Each row is a point on a tangle of strands that fork, close into loops and nearly touch. The rows are in no order.
(in the rows, 100 means zero)
Points whose rows are less than 39.3 apart are linked; no others are. Some points are linked to none.
z_41: [113  81  92  97  94  87 101  75  99 106  75 113 129  95  92  98  91  91
  93  97 111 102  77 119 112 108]
z_308: [ 94 100  77 108  82  93 102  84 121  85  77 110 116  96 109  94 118  96
  90 101 123  86  95  50 124 127]
z_505: [114  84  96  98  88  95 113  85 100 115  73 114 121 101  98 105  88 102
  93 103 105 101  75 107 105  98]
z_767: [125  83  84 104  74  88 108  88 103 107  56 121 117  95 111 107 111 108
  97 112  99  92  76  98 128  98]
z_490: [106  96  96  84 120 128 115  97 116 101  77 127 114 114  99  91 101 120
 131 112  83  96  79  81 106  79]
z_307: [119  88 124 107  95  60  86 106  90 119  90  93  74  85 105 109  88  98
  82  99 109 121 111 111  96 112]
z_998: [116 124 131  96 121  97  93 119 106 100 111  79  73 112 121 103  95 129
  93 103  94  99 113  66  94  91]
z_933: [ 90  96 102 109  67 114 105  83 106  91  84  81  79  94 110 114 152  88
 121 108 106 118 106  89 116  90]
z_294: [ 94 124 105  87 113  88  78 123  94 107 152  92  66 107  99 118 105 111
  99 117  86  84 109  90 103  70]
z_514: [128  89  97  98  97 108 111 102 113 107  67 133 116 102 112 103  94 118
 109 114  92  97  73  86 109  77]
z_44: [ 86 121 110  91 122  99  95 123  99 102 141  90  76 114 108 100  94 119
  88  99  89  93 125  90  90  97]
z_562: [ 92  97  92  88 101 106 121  85 115  84  72 122 128 114 103 104 102 117
 121 117 105  95  68 100 107  77]
z_431: [ 97  98  98  92 114 120 116 103  96 117  96 112 108 110  97  99  79 106
  98  95  88  93  87  95  80  92]
z_439: [ 85 107 113  99 108 103  97 120  86 113 131  90  64 100 107 115 102 108
 110 119  86  93 106  95  93  67]
z_394: [132  89 111 110  87  89 107 111  80 127  77 107  89  99 118 112  84 105
  85  98 101  99  89  97  93  96]
z_250: [ 97 117  98  88 115 114 107 115 102 118 113  84 103 127 105  81  94 114
 100  72  78  71 130 106 110 115]
z_95: [ 87 102  83 104 120 130  97 122  83 104 144  93  90 116  97  86  83  90
 103  89  78  80 120 110 109 107]
z_77: [ 91 114  91  94 111 116 105 118  98 110 129  81  97 130 101  84  97 107
 101  77  77  73 132 115 117 117]
z_952: [ 86  99  92 105  72 118 102  85 110  83  88  87  83  99 109 104 158  87
 116 104 113 117 111  70 121 104]
z_159: [123 103 113  95 112 122 114 116 101 120  86 105  95 106 111  96  83 118
 108  91  83  90  97  72  90  95]
z_246: [120 111  90 101 124 106  83 128 109 104 111 115 121 101 101  71  70  99
  90  66  79  76 116 112  97 112]
z_227: [ 76  97  91 110 107 117 104 118  77  98 135  93  81  99  90 101  83  87
  94 108  87 102 102 126  83  81]
z_674: [110 107 121 109 106  81 101 126  92 109 106  97  84  89  96  99  75 108
  73  88 105 115 105 117  79 101]
z_97: [101 106  91  97  72 112 131  90 121  70  69 109 116 108  99 103 145 108
 116 104 109  98  77  95 125 104]
z_927: [117 103 120  99 115 131 120 117  95 100  95  90  76 105 115 101 108 115
 124 104  77 104 100  72  90  92]
z_893: [ 86 104  81 105  78 117 102  88 118  78  88  95  85 100 110  99 152  90
 106 105 116 114 114  54 122 109]
z_849: [ 92 128  95 114 105 105  91 145  97  66 119  97  90 106  83  83  64 106
  82  80  83 106 109 115  81 109]
z_339: [130 106 108 110 115  93  90 135  83 121 111 119 104 102 120  92  81 109
  80  81 101  82 104  98  82 107]
z_501: [ 94  93 101 100  98 105 117  89  93 111  91  96 107 101  88 102  85  93
  90  95 102 113  88 121  83 101]
z_812: [ 90 100 115  80  89  72  80  95 101 119 110  77  75  89  92 139 123  85
 122 120  98 100 110 112  97  88]
z_876: [103  92  88  86 105  87  92  65 115  73  85 104 140  96  93  99  97  88
 106  97 129  88  87 104 122 122]
z_743: [ 82  99  83 114 111 126  99 119  76  89 144  97  83 104  88  94  78  81
  98 104  84  94 101 121  94  85]
z_834: [106  86  80 100  87  82  94  72 116  94  72 118 132  96 105  98 109  94
  98 102 121  83  86  85 134 123]
z_656: [100  95  75 112  89  88  91  78 113  84  97 121 128  87 108  99  98  81
  81  99 130  95  95  65 111 131]
z_489: [ 95 120 112  99 121  96  99 125 100 101 135  97  82 106 103  94  82 120
  80  90  90  99 122  97  81 102]
z_531: [117  96 100 108  68 108 134  80 111  92  60  97  99  97 107 109 121 106
 104 101  95 112  83  85 108 101]
z_115: [ 87  96 113  99  75  92  93  92  99 110  99  75  73  85 104 127 133  87
 127 119  99 105 104 106 105  71]
z_406: [ 99  90  89 100  77  97 113  69 114 100  66 102 121 102 100 100 112  98
 102 102 115  97  86  89 120 115]
z_100: [110  95  94  87 123 111 105  99 105 113  88 129 125 106 101  93  71 107
  99 100  92  94  78  99  97  78]
z_284: [118  97  92  89 113  95  89  83  92  71  79 105 132  91  67  90  78  92
  95  97 102 104  78 134 101  98]
z_332: [ 70  87  96 110  91 101  94  92  86 108 123  82  85  82  86 103 108  75
 107 113 100 106 104 134  97  75]
z_414: [116  92  94 100  86 104 122  89 115  99  60 128 120 103 106 105  99 117
 107 112  97  98  70  94 110  80]
z_396: [116  97 110 112  81 122 139  91 101  80  79  95  77  96 117 118 131 103
 116 110  88 123  90  92  94  89]
z_369: [107  86  94  97 104  89 107  85 110  92  68 129 133 104 112 103  87 113
 104 120 112  93  70 109 122  74]
z_190: [102  83  96 105  82  93 107  70 105 111  73 101 113  96  99 100 101  92
  95  97 111 110  91  96 106 118]
z_450: [ 93 101  76 104  95  94  97  83 117  73 101 114 131  95 108  99  95  81
  84  98 139  92  92  65 112 131]
z_824: [122  95  90 111  67 101 125  79 114  90  56 102 104  88 107 103 128 105
  98  99  95 104  87  81 124 107]
z_262: [ 92  95  92  84  93  85 109  79 126  73  65 107 133 109 105 103 111 104
 114 102 128  80  83 105 139 103]
z_48: [ 69  86  95 105  91 106  83  78  91 101 118  82 101  88  88  99 120  70
 112 109 111 117 111 121  98  97]
z_359: [ 89 114 109  92 116  97  86 126  91 108 145  89  63 108 109 111 104 116
 102 115  85  88 113  87 100  74]
z_68: [112 109 128  97 115 116 113 120  96 100 102  83  68 107 119 111 102 121
 114 111  84 106 103  71  86  86]
z_715: [107  81  87 113  83  86  88  71 101 104  88 118 118  83 106  96 101  79
  89  98 113 104 100  83 111 135]
z_121: [115  77 101 115  89  84  80  83  93 106  87 109 110  79  94  92  89  76
  92  94 108 122  99 105  96 134]
z_73: [ 71  90  91  98  87 108  94  67 104 100  98  89 108 100  99 102 122  83
 107 103 121 119 109  94 100 115]
z_898: [133 114 123  99 116 104  97 123  98 119  96  90  93 110 120  85  93 125
 101  82  92  76 117  69 101 106]
z_393: [ 86  96  81 105 120 134 100 118  79  99 140 100  89 113  91  89  80  85
 102  96  79  86 106 113  96  93]
z_138: [107  84  85  97  92  79  96  73 115  94  70 116 136  97 106 101 103  97
  99 105 120  87  82 105 134 111]
z_795: [112  82 113 112  85  75  93  82  97 119  77  97  85  84 108 110  94  90
  90  99 104 116 110  98 102 119]
z_980: [ 97 121 103 110 111 104  97 140  98  81 124 102  94 101  89  85  67 106
  80  80  85 105 109 115  78 108]
z_187: [ 90  87 102 108  84  92  93  67 115 108  87 100  98  86 108 107 103  84
  96 101 109 119 118  80  99 123]
z_235: [106  99  90  93 110 106 102  88  90  79  85 101 123  95  70  90  77  89
  90  95  96 107  76 132  88  97]
z_355: [124  81 117 112  89  68  92 104  83 123  83  96  80  89 110 109  92  95
  85  98 107 114 106 108  98 117]
z_290: [ 93 126 106  82 109  76  86 128 100  96 139  92  74  99  83 117  99 110
  80 110  93 112 110 124  85  87]
z_286: [ 79  91  81 104 100 117 117  79  75  96 112  95 113 111  87  98 108  85
 111 110 108  94  78 121  93  76]
z_392: [ 85  93  97 116  76 124 122  88  83  98  99 101 100 107 100  96 130  97
 124 114 105  99  76  98  98  69]
z_536: [139  91 110 108  91  99 109 118  86 122  78 112  92 101 122 111  87 110
  90 100  94  94  89  84  92  91]
z_125: [116 126 122 103 122  83  88 114 102 108 121  89  88 113 118  88  91 131
  82  85 100  88 126  74  93 103]
z_331: [109  94  91  83 111  88  85  67 108  62  84 102 143  89  79  97  94  91
 105  96 124  93  87 120 115 118]
z_697: [117  97 107 109  75 116 138  87 107  90  68  97  89  97 111 113 120 108
 108 106  88 115  86  87  96  92]
z_804: [109  85  76 113  85  86  84  73 103 100  86 121 125  86 112  98 105  83
  87 100 115  93  94  74 118 135]
z_411: [ 99  95  98 106  96 136 126  99  88  99  94 110  95 108 103  99 122 105
 133 113  85 100  78  84  90  80]
z_826: [ 92  99  78  89 101  91  97  84 123  66  97 110 133  99 106 102  99  84
  95  94 141  81  90  70 119 132]
z_905: [ 85  97  87  80  98  92 105  83 126  71  72 101 131 113 106 102 115  96
 118  94 134  75  88  94 133 112]
z_417: [125  84  89  94 114  91  91  98  91 105  82 133 131  99 102 103  79 100
  87 109 106 101  74 126 109  81]
z_455: [111 124 128  98 120  89  93 117 100 106 118  86  78 113 119  99  88 130
  84  96  99  95 119  72  88  93]
z_17: [102  84 104 111  79  89 103  71 105 117  74  96  97  88 107 103 102  92
  96  97 107 114 107  88 104 120]
z_756: [130 111  96 107 117  95  80 143  87 110 113 124 116  98 115  83  82 102
  84  75  94  81 106 111  83 108]
z_452: [ 99 129 115  76 110  67  88 122 105 100 125  87  76  98  81 120  99 113
  77 106  97 116 108 120  83  88]
z_104: [ 75  91  83  97  98 109  90  69  85  77 118  84 125 105  88  86 124  69
 114 101 132 103  98 105 109 111]
z_471: [100  88  99  99  98 100 109  77  96 104  84  98 120  94  81  96  88  86
  92  94 106 115  87 122  91 111]
z_492: [128  81 108 111  83  79  99 103  80 126  78 105  90  93 113 108  91  94
  82  95 105 108  96 110  97 112]
z_832: [ 75  90  99  99  94 106  97  68  99  98  99  86 111  94  89  96 110  78
 104 101 113 124 106 111  92 118]
z_801: [125 120 118 109 120  86  89 121  95 114 121  99  97 106 118  83  87 124
  81  77 101  80 126  82  92 110]
z_737: [107  96  96  92 111 113 115  98 104 115  85 121 118 105  99  98  77 109
 102 100  91  95  76  97  87  83]
z_616: [ 96 100 122  82 100  63  76  91 121 110 103  90  78  81  90 131 103  88
 108 109  95 119 120 101  87 118]
z_787: [113  80  90 120  90  87  76  78  92  96  93 120 117  78  99  93  95  73
  93  96 110 117  99  96  98 139]
z_877: [ 77  90  96 110  83 116 119  89  79 107 101  91  96 105 100 104 118  95
 114 113 101 105  87 108  90  74]
z_784: [ 88  98  91  86  88 100 121  77 114  81  71 108 132 115 100 107 114 109
 117 109 117  89  70 107 116  90]
z_358: [ 74  92  96 101  97 108  80  71 106  84 109  96 115  85  89  95 106  71
 103 104 116 128 114  98  87 122]
z_93: [117 110  87  95 128 112  86 127 106  97 106 120 121 100  95  75  63  95
  87  71  77  83 107 111  93 103]
z_704: [105  96 102  98 102 138 127 104  97 103  87 111  97 111 102  99 111 112
 129 109  81 101  83  79  87  87]
z_957: [ 91 123 100  98 116 101  93 117 103  98 145  82  85 124 105  86 100 121
  91  86  88  87 139 101 109 118]
z_838: [103 113 107 105 117 103 105 130  95 103 115 105  99  97  94  87  67 106
  78  79  91 100 104 109  75 104]
z_403: [123  99  91  97 117 104  93 119  91 105  96 125 122  95  95  88  65  93
  83  86  93  96  81 121  86  90]
z_968: [ 75  91 103 109  92 112 112  99  81 112 111  89  83  98 102 110 109  94
 110 115  97 103  95 112  88  71]
z_63: [122  85 103 110  96  89  94 101  85 113  83 106 108  86  89  90  81  87
  84  89 105 116  87 125  90 116]
z_599: [117 120 122  96 118 111 104 119 101 114  96  78  91 116 114  85 100 129
 104  81  84  81 123  73 105 105]
z_764: [100 123 113  94 111 109 102 114  95 111 117  67  85 130 110  87 111 129
 100  88  82  78 133  92 114 105]
z_129: [ 98  94  84  87 104  88  92  74 121  71  90 110 140  99 103 100  96  87
 103  94 136  80  89  86 124 128]
z_598: [ 88  98  85  89 124 135 112 103  90 113 106 108 107 121  95  89  92  99
 117 101  77  83  90  94  92  87]
z_930: [ 83  98 108  97  90  81  78  79 127 105  99 102  87  78 109 129 107  78
 105 107 104 121 130  80  88 117]
z_668: [ 80 118  98 105 111 111  93 138  94  80 142  97  81 107  90  96  80 102
  88  98  82 105 118 118  86 101]
z_959: [ 88  98  82  86  94  93 103  86 130  74  75 107 126 109 108  99 115  97
 108  94 131  76  89  75 135 122]
z_208: [ 88 106 102  94 121 132 109 118  87 120 113  91  85 118 105  90  95 111
 112  92  78  84 113  84  97  98]
z_990: [100  94  94  87 111 116 117  91 114  97  76 129 122 113 102  98  93 118
 122 116  92  95  72  89 101  75]
z_710: [104  94  76 102  84  87  94  82 119  90  71 116 127  94 113  97 115  97
  95 103 119  76  88  66 136 126]
z_272: [ 79  95  94 103 107 121 113 104  80 103 118  96  97 106  88 102  86  90
  93 105  89 106  93 124  78  87]
z_207: [ 91  98 118  87  91  75  78  81 123 109  96  90  80  83 103 136 110  83
 111 110  98 114 125  89  93 114]
z_997: [106 133 116  89 116  66  89 124 108  98 128  94  76 101  94 109  89 123
  70  98 103 114 115 107  81  89]
z_530: [ 87 107  88  97 117 125 100 122  92 107 138  89  89 125 100  85  89  96
 103  82  79  78 126 111 111 114]
z_597: [ 81  92  92 102  77 108 110  69 105 101  82  90 108 106  98 101 122  92
 110 103 116 114  99  87 109 113]
z_265: [117 108  89  97 124 113  92 119 100  93 102 122 120 100  88  82  61  94
  84  79  82  92  90 115  89  93]
z_665: [145  92 106 104  98 111 110 121  97 116  72 118  95 100 123 105  88 114
 104 101  87  92  88  75  96  88]
z_285: [ 83  95  81  96 117 132 114  97  83 106 113 109 107 119  92  96  93  97
 116 108  85  86  82 101  90  79]
z_624: [ 90 120  92 106 114 117  90 132  99  81 148  93  88 119  93  82  84 104
  94  84  81  94 130 113 102 121]
z_42: [103 116 121  88 109  61  86 122 109 100 112  86  75  87  76 110  93 109
  82 100 101 123 113 127  84 102]
z_39: [107  97 112 113  76 119 127  92  99  80  88  89  72  92 114 118 144  95
 121 112  92 121  94  98 101  78]
z_610: [ 80  94  84 103 111 127 114 100  77 104 122 101  99 110  92  97  90  88
 101 105  89  93  86 113  83  82]
z_643: [ 86  92 103 105  85  87  85  71 123 103  91  99  89  82 112 120 105  84
 100 104 108 122 127  74  94 117]
z_404: [ 96 125 103  98 109  97  99 108 102 104 133  72  87 132 110  85 109 129
  92  85  86  78 140 104 117 112]
z_312: [ 80  96 103 111 100  97  95 117  92 113 142  94  68  86  94 112  93  94
 105 119  93  87 102 115  98  59]
z_605: [ 86 116  89 107 115 122  94 135  90  78 142  98  87 114  92  89  76  94
  93  89  78  96 118 116  90 110]
z_768: [112 123 115 112 110  75  95 136  97  97 121 100  84  90  96  92  78 117
  68  84 102 111 112 113  81 100]
z_636: [ 88  99 112  90  79  83  82  88 105 113 103  77  76  87  99 135 133  80
 128 120 100 100 113 103 106  86]
z_676: [113  89  93  89 129 108  93 103 107 111  82 138 123 107 112  87  75 113
 105 107  95  94  84  93 113  71]
z_276: [126  81  91 103  79  91 107  91  94 121  65 121 116  98 110 109  95 103
  93 109 100  97  76 105 110  94]
z_520: [ 81 100 104 101 111 119 112 114  82 113 119  96  82 108 104 105  93 105
 104 108  88  97 102  99  80  86]
z_948: [135 110 120 105 113  98  95 128  90 123  97 103  95 107 127  92  86 120
  91  87  99  78 109  72  93 102]
z_919: [116  93  92  87 112  89  82  73  99  66  80 104 138  87  72  95  84  93
 101  99 114 100  81 128 111 106]
z_322: [ 74  94  97 103  99 108  72  78  99  77 109  89 110  83  79  93 106  71
 109 106 106 129 115 111  82 119]
z_449: [ 90  93 109 116  71 114 111  95  89 100  95  87  78  90 109 114 136  94
 126 115 101 110  94 101 100  62]
z_866: [ 89 103  81  89  84 100 111  92 128  73  71 104 118 112 101  94 131  99
 109  96 123  84  91  68 134 125]
z_661: [128 104  92 104 116 100  85 136  88 109 104 127 119  96 106  86  74  97
  82  78  93  89  93 117  85  98]
z_818: [ 74  91 101 102 100 106  82  87  93  88 104  82  99  85  72  94 102  76
 102 105  99 129 111 129  86 115]
z_727: [ 80 104  80 103  81 115 106  91 120  77  88  98  91 105 107  97 141  93
 100 105 122 108 107  47 119 118]
z_416: [ 82 105 108  99 112 107 111 116  88 110 119  94  80 106 103 108  84 108
  92 104  90 104 106 109  76  89]
z_152: [110 132 115 103 117  72  88 127 106  93 132  98  82  98  98  97  87 124
  68  89 104 109 117 101  83  93]
z_467: [ 88 102 114  80  99  73  79  99 102 113 119  79  79  84  79 128 115  87
 113 118  97 108 113 125  89 104]
z_423: [ 84 105 119  88 104  82  99 112  99 110 112  81  75  92  90 117  95 102
  88 107  98 118 110 125  82  96]
z_341: [ 98 109 128  88 104  72 100 110 101 111 104  85  71  96  97 119  88 111
  84 105 102 116 108 112  84  92]
z_568: [ 89 119 110  91 121 101  87 122  94 107 144  86  71 114 110 101 103 120
  98 105  86  89 128  88 102  90]
z_852: [116  93 112 112  99  85 101 117  85 115  93 100  94  86  92  96  77  96
  77  87 103 115  95 124  84 110]
z_364: [115  80  83  95 100  79  82  74 103  92  79 120 138  93 102 101 100  90
  98 107 120  94  82 115 130 117]
z_641: [111  98  98  89 111 135 120 105 105 108  80 119 104 110 101  97 106 116
 130 107  78  97  83  79  94  86]
z_179: [ 92  96  89 100  77 103 110  69 115  95  73  97 115 104 100  99 120  97
 103  99 118 103  96  75 120 121]
z_779: [110  92 123 104 101  60  73 107 108 105  97  95  81  70  85 103  90  93
  95  97 100 130 117 115  90 123]
z_318: [ 91  99 125  85  92  74  93  90 110 112  92  77  70  93 100 132 107  98
 106 115  99 116 113 106  95 101]
z_903: [ 74  90  99 113  94 101  98 105  88 115 130  90  78  84  89 106  99  83
 106 116  97  96 100 127  95  61]
z_242: [ 91  99  92  89  90  93 118  80 125  75  65 112 131 110 105 105 112 112
 117 107 121  85  75 105 130  92]
z_923: [108  84  89  95  94  82 103  78 111  93  65 119 134 100 106 104  97 106
 101 114 118  91  75 112 132  90]
z_110: [ 81 101 112  91 104  85  88 111 101 100 111  82  81  84  77 109  97  93
  95 107  94 125 112 134  83 107]
z_749: [116 116 129  94 123 116 105 122 100  99 106  78  71 111 119 102 103 127
 109 105  84  99 112  66  97  93]
z_579: [ 82 122 104  96 112  94  94 132  96  90 144  95  73 101  90 108  90 109
  83 104  90 107 116 117  84  91]
z_400: [137  90 105 110  78 102 124 100  98 108  62 109  96  94 115 113  97 110
  97 104  89 100  82  84 101  91]
z_889: [ 91 127  97 106 111 103  86 132 108  76 150  95  87 117  95  81  88 115
  87  85  84  99 134 108  97 123]
z_56: [ 82 100 113  94  93  86  93 107  90 115 122  82  71  89  93 127 111  94
 106 121  95  99 104 123  93  72]
z_578: [ 93 103 118  79 103  66  74  98 113 105 110  86  82  80  77 126 108  88
 108 112  95 116 118 116  85 117]
z_589: [ 73  88  85 108  87 107 104  67  79  91 115  83 120 103  87  87 125  74
 115 104 126  93  85 114 113  82]
z_32: [113  90  99 101  99  98 100  92  91  99  82 104 118  90  77  90  79  87
  86  90 102 112  81 129  91 109]
z_58: [ 75  91  84 111  85 110 115  76  80  92 110  92 118 109  92  91 121  84
 117 108 119  86  75 113 105  71]
z_820: [ 93 103  93  87 125 134 110 110  97 121 105 102 103 121  98  88  90 106
 114  91  74  83 102  90  97  97]
z_718: [ 97 132  98 110 112  90  81 122 118  73 147  97  89 112  94  78  92 126
  82  81  89 103 135 103  95 120]
z_708: [124  76  93 106  93  86  85  89  86 110  82 113 118  87  92  95  91  80
  91  94 105 112  86 121 101 125]
z_991: [ 81  95 111 108  95 107 105 109  83 113 118  90  72  96 104 117 110 101
 114 119  93  98 100 102  90  62]
z_29: [ 85  91 112 111  72 103 100  95  96 108 101  82  74  85 104 116 132  90
 128 117 102 104  99 106 104  62]
z_901: [ 75  90  94 100  92 110 109  72  86 103  99  84 109 102  87  99 108  84
 102 104 109 114  94 122  90 101]
z_887: [123 117 106 105 117  93  92 124 102 117 118 103 107 107 110  74  84 118
  86  68  92  72 125  96  95 119]
z_769: [ 71  97  88 100  96 114  80  75 103  74 118  97 120  91  95  98 114  68
 104 104 128 123 112  89  92 118]
z_442: [123  88  85 109  70  91 114  82 113  97  54 116 116  93 109 101 122 110
 100 106  98  93  81  87 135 102]
z_142: [111 131 103 115 113  82  83 121 114  82 139  99  93 107 101  72  90 128
  78  76  93  94 134 100  93 121]
z_747: [ 93  97  83 106  79  98 104  72 120  91  78 103 112  97 107  97 115  93
  96  98 120  99 101  56 119 126]
z_716: [ 84 101 103 102 115 125 107 117  83 116 123  93  80 113 106  99  97 110
 112 103  81  90 110  90  90  86]
z_934: [ 96  95 109 110  69 114 118  88  94  92  88  86  76  96 112 116 142  95
 124 113  98 118  98  98 102  77]
z_83: [ 75  92 108  97 101  91  80  95 100  96 108  82  90  78  78 105 104  80
 107 108  96 126 120 131  84 111]
z_922: [108 101 128  99 101  64  98 107 100 115  96  89  75  91  99 113  86 106
  82 100 110 119 110 114  88 100]
z_701: [116  85  92  94 115  90  95  91  98  99  78 137 131 103 108 100  77 107
  96 117 109  98  73 118 116  74]
z_850: [118 117  98 105 119 100  86 128 107 105 118 108 116 104 103  71  77 110
  88  66  85  72 123 109  98 121]
z_995: [ 95  93  94 113  86 131 123  92  87  93 101 112 106 110  98  95 130 102
 134 114  97  93  71  93  95  70]
z_15: [109  84 118 111  97  68  75  97 105 106  95 100  85  69  92 101  91  86
  96  98 102 130 115 109  89 131]
z_310: [107  79 114 113  93  79  82  87  99 107  92 102  96  74  92  95  88  83
  92  95 106 127 111 107  92 129]
z_278: [103 109 100  84 124 123 104 116 106 126  97  97 106 116 102  83  84 114
 105  79  78  78 113  89 102 104]
z_917: [ 69  87  94 108  93 101  80  88  88  99 120  80  93  80  78 100 111  70
 109 111 103 113 109 135  97  88]
z_739: [126  89  91  96 114  97  92 111  88 111  88 130 126  97 101  95  72  95
  83  97  97  99  77 124  95  86]
z_387: [ 87 105  79  97  81 109 113  94 124  72  81 100 105 109 103  91 141  99
 103 100 121  92  96  51 127 125]
z_33: [107 114 100  89 118 113 106 117 109 124  96  88 111 118 106  79  91 116
 102  72  78  69 123 101 111 107]
z_464: [ 72  92  84  98  97 112  86  69  94  79 118  89 123 100  92  92 123  69
 110 103 131 114 105  94 104 118]
z_985: [105 122 119  94 118 112 104 117  99 112 110  70  83 122 112  87 107 128
 104  87  83  81 128  79 108 105]
z_229: [112 104 112  93 113 132 117 118  96 113  92  94  85 111 108  96  98 119
 119  95  78  95 101  72  88  95]
z_872: [109 121 109 108 120  95  97 131  99 102 126 103  95 100 105  83  74 114
  76  77  95  92 118  99  82 110]
z_346: [ 82  95 100 103  70 111 112  75 101 100  79  84  92 100 106 110 135  95
 116 109 107 118 103  89 108  99]
z_383: [114  94  96 100  78 105 130  85 120  90  60 118 117 100 106 108 114 115
 110 110  99 100  71  91 114  88]
z_316: [113 133 106 114 117  72  81 125 111  86 137 103  88 100 102  83  92 129
  72  82 101 102 127  96  86 104]
z_830: [ 75  91  91 103  94 115 117  82  81 107 102  91 108 107  91 101 107  91
 106 109 104 105  82 120  87  85]
z_621: [ 80  94  89 109  77 116 118  80  82  95  99  95 116 114  95  97 128  91
 123 109 116  92  75 106 106  75]
z_775: [ 85 104 104 101 108 108 112 113  88 105 113  93  90 101  91 101  79  99
  86  99  92 111 101 122  75  95]
z_989: [108 103  94  99  73 109 131  86 122  75  64 115 117 106 101 106 132 114
 114 108 103 100  73  93 118  95]
z_496: [138  98 112  97 109 114 107 123 100 122  80 113  96 101 119  97  86 117
 109  94  86  88  96  70  96  91]
z_847: [ 77  90  82 106  93 107  93  69  79  82 119  80 121 100  83  86 122  70
 113 103 127  99  96 115 112  96]
z_988: [138  90  99  98 100 113 112 111 106 112  68 131 107  98 116 101  92 116
 109 109  84  97  78  77 105  81]
z_695: [110 103 125  97 105  55  74 117 108 102 102  90  76  75  79 105  91 103
  88  98 102 128 114 120  90 114]
z_465: [ 95  94 101  97 101 110 121  95  91 115  93 102 105 104  94 103  81 101
  91  97  96 106  84 109  79  93]
z_943: [ 81 103 100 101 102  92  90 124  87 108 146  93  68  88  89 115  95  95
  97 118  91  94 106 125  96  73]
z_304: [118  80  89  95 101  82  85  75  97  92  78 118 137  91  91  96  93  88
  93 102 115 100  77 124 119 113]
z_981: [ 94 104  88  93  75 105 121  87 126  76  67 103 119 109 101  97 139 105
 113 100 117  90  84  84 133 114]
z_188: [ 94 117 102  90 107  86  84 127  94 108 154  96  67  96  90 121 100 103
  95 118  89  87 107 110  99  68]
z_102: [131 105 120 110 110  94  99 128  87 124 102 107  93 103 123  99  80 115
  85  88 103  86 105  83  85  99]

A fork is a point with three links, a tip a point with one. Leave the first point through the second and follow the links. Name the first fork or tip that comes.
z_676 / z_100 -> z_32
z_359 / z_294 -> z_48
z_58 / z_589 -> z_358
z_876 / z_129 -> z_121
z_887 / z_801 -> z_665
z_102 / z_948 -> z_957
z_599 / z_898 -> z_403
z_316 / z_142 -> z_452
z_643 / z_930 -> z_934
z_290 / z_579 -> z_152

A piece is all that can be reached along the links. How many separate loops has the piece of each point below (a circle has one, a figure eight two, a Y none), and how many tips (points with one link)?
z_15 -> loops 3, tips 1
z_308 -> loops 8, tips 3
z_598 -> loops 2, tips 0

How many points has the smallest loop of links through each point below? Write 0 if it is on no loop.
z_598 -> 10
z_901 -> 11
z_715 -> 16
z_310 -> 14
z_110 -> 18
z_393 -> 14

Name the points in between on the shortest way along the links from the first point to the second, in order.
z_562 / z_847 -> z_990 z_490 z_641 z_704 z_411 z_995 z_392 z_621 z_58 z_589
z_676 / z_708 -> z_100 z_737 z_431 z_465 z_501 z_471 z_32 z_63
z_307 / z_159 -> z_355 z_492 z_394 z_536 z_665 z_496
z_948 / z_417 -> z_102 z_339 z_756 z_661 z_403 z_739
z_981 / z_242 -> z_866 z_959 z_905 z_262
z_58 / z_893 -> z_286 z_830 z_901 z_832 z_73 z_597 z_346 z_933 z_952
